A landscape with many valleys, sampled at points; each row gives a point and its height.
A ball rolls from a point to the lowest of its 4 nearest points, and stops where none of them is lower. Distance is the straight distance between rows; heights are no part of it.
(322): [ 10   4   4  18  -1  -2 -11   3]  (h 374)
(587): [ -3  -8 -18  -3  -8  17  14  -4]  (h 231)
(240): [-20  -8  -2 -15   4   7   0   1]  (h 127)
(696): [ 5  7 -1 13  1 -5 -8  5]  (h 379)
(621): [-21   2  18 -13  23 -13  -6   6]  (h 119)
(283): [-13   7  10 -10  12 -11  -2  10]  (h 93)
(265): [-12  -4   2 -12   4   5   7   6]  (h 110)
(659): [ 13   3  23  21   2 -11 -11  11]  (h 378)
(490): [ 32   2 -13   4 -37   8  -1 -11]  (h 440)
(578): [ 22   5 -15   4 -11   2   8 -15]  (h 263)
(117): [-7 -6 -3 -8  0  7 11  4]  (h 70)
(371): [-12  11   9   3  10 -14 -17  14]  (h 141)
(333): [ 16  11  27  23  -1 -25 -11   5]  (h 423)
(220): [ -6  12   4   6   9 -11  -9  12]  (h 156)
(810): [-5  4  2 -6  6 -5  7  6]  (h 131)
(698): [-13  -9 -11 -12  -4  12   7   1]  (h 125)
(425): [  5  -8 -21  -2 -12  22  18 -11]  (h 98)
(223): [ 4  8 -5  4  1 -4  5  0]  (h 605)
(274): [  4   5  27  20   8 -13 -13  18]  (h 318)
(326): [ 13   2  16  19  -1  -5 -12   7]  (h 400)
(640): [ 4  4 -4 -2  3  0 12  0]  (h 419)
(244): [-1  0 -1 -5  3  2 13  3]  (h 210)
(601): [-16  -9 -28 -18  -5   9  13  -9]  (h 164)
(260): [  0  -6 -10  -3  -4  14  15  -1]  (h 303)
(323): [-26 -12  -2 -15  13   4  -7  -3]  (h 173)
(335): [ -2   5  22  17   9 -10 -16  21]  (h 259)
(750): [  3   9   3  15   3  -5 -12   9]  (h 315)
(9): [10  4 -9  2 -2  2 13 -8]  (h 687)
(200): [-27 -11   6 -15  16   3  -7  -1]  (h 73)
(262): [ -5  -7 -14  -5  -5  16  12  -1]  (h 218)
(491): [ 17   7 -10   8  -8   0  -1 -11]  (h 482)
(297): [ 25   3  13  16 -16  -2  -8  -3]  (h 386)
(342): [ 17   4  25  19  -3 -13  -9   4]  (h 397)
(676): [-33 -12  13 -12  24  -1 -10  -1]  (h 338)
(259): [-18   7  16 -10  20 -17  -9   9]  (h 108)
(365): [ 15  -4 -14  -1  -9  16  20 -14]  (h 172)
(588): [-14  -5   7 -14   9   3   4   7]  (h 95)
(105): [-6  0  0 -9  4  1  9  5]  (h 132)
(93): [ -9  10   6  -5  11 -14  -4  10]  (h 109)
(170): [ 4  0 -5 -3  0  6 15  1]  (h 380)
(353): [-17 -14 -26 -24  -3   3  18 -12]  (h 56)
(533): [-25  -9  16 -13  22  -2  -5   2]  (h 196)
(783): [ 28   1   7  12 -22   3  -8  -5]  (h 369)
(559): [-12  -8 -34 -12  -9  10  16 -11]  (h 76)
(405): [ 24   1 -16   0 -15   7  15 -18]  (h 136)
(230): [ 24   4  19  16 -12 -13  -8  -1]  (h 401)
(277): [ -7  10   9  12   7 -10 -16  18]  (h 177)
(188): [ -1  12  -1   4   7 -10  -2   9]  (h 230)
(50): [13  6 -5 14 -7  0 -7 -5]  (h 466)
(211): [-32 -11  19 -10  30  -3 -10   2]  (h 252)
(580): [ 9  7 -9  5 -1 -3  9 -5]  (h 717)
(584): [ 25   4  -7   8 -23   4  -6 -13]  (h 280)
(724): [ 25   2  -4  12 -18   3  -8  -8]  (h 332)
(654): [-20  -8   8 -16  13   1  -4   5]  (h 130)
(646): [-11   1   8 -11  11  -4   4   7]  (h 74)
(579): [ 7  7 -5 12  0 -3 -6 -1]  (h 471)
(585): [ 29   3  -6   8 -29   5  -7 -10]  (h 292)
(619): [  2   7  13  18   5  -6 -14  14]  (h 242)
(303): [ 19   4  -2  14 -12   1 -10  -7]  (h 390)
(133): [ 28   5 -17   0 -21   3   7 -19]  (h 42)
(107): [ 7 -2 -8 -1 -5 10 18 -3]  (h 475)
(159): [-16  -2  12 -15  15  -7  -1   7]  (h 94)
(732): [ 27   5 -12   7 -25   4  -4 -16]  (h 222)
(565): [-22  -7  12 -14  16  -1  -3   3]  (h 138)
(370): [ -7  -8 -22  -9  -8  16  13  -5]  (h 208)
(121): [-25 -10 -12 -19   8   1  -1  -8]  (h 166)
(523): [ 17   3  10  18  -7  -1 -10   0]  (h 406)
(703): [-17  -8 -19 -12  -5  10   6  -3]  (h 142)
(727): [-24  -6  20 -13  25  -9  -8   4]  (h 157)
(44): [-21 -11 -17 -20   3   5   3  -7]  (h 158)
(162): [ 18   1   8  16  -9   1 -10  -1]  (h 408)
(426): [ 4  0 -7 -1 -1  9 18 -1]  (h 473)

For each start below, name the point where the ball stops.
(259) => (646)
(335) => (646)
(297) => (133)
(211) => (200)

Two balls start at each pair of points below. Name the first point that both come to, or write -.
(621) and (619) => (646)
(426) and (580) => (117)
(107) and (640) => (117)
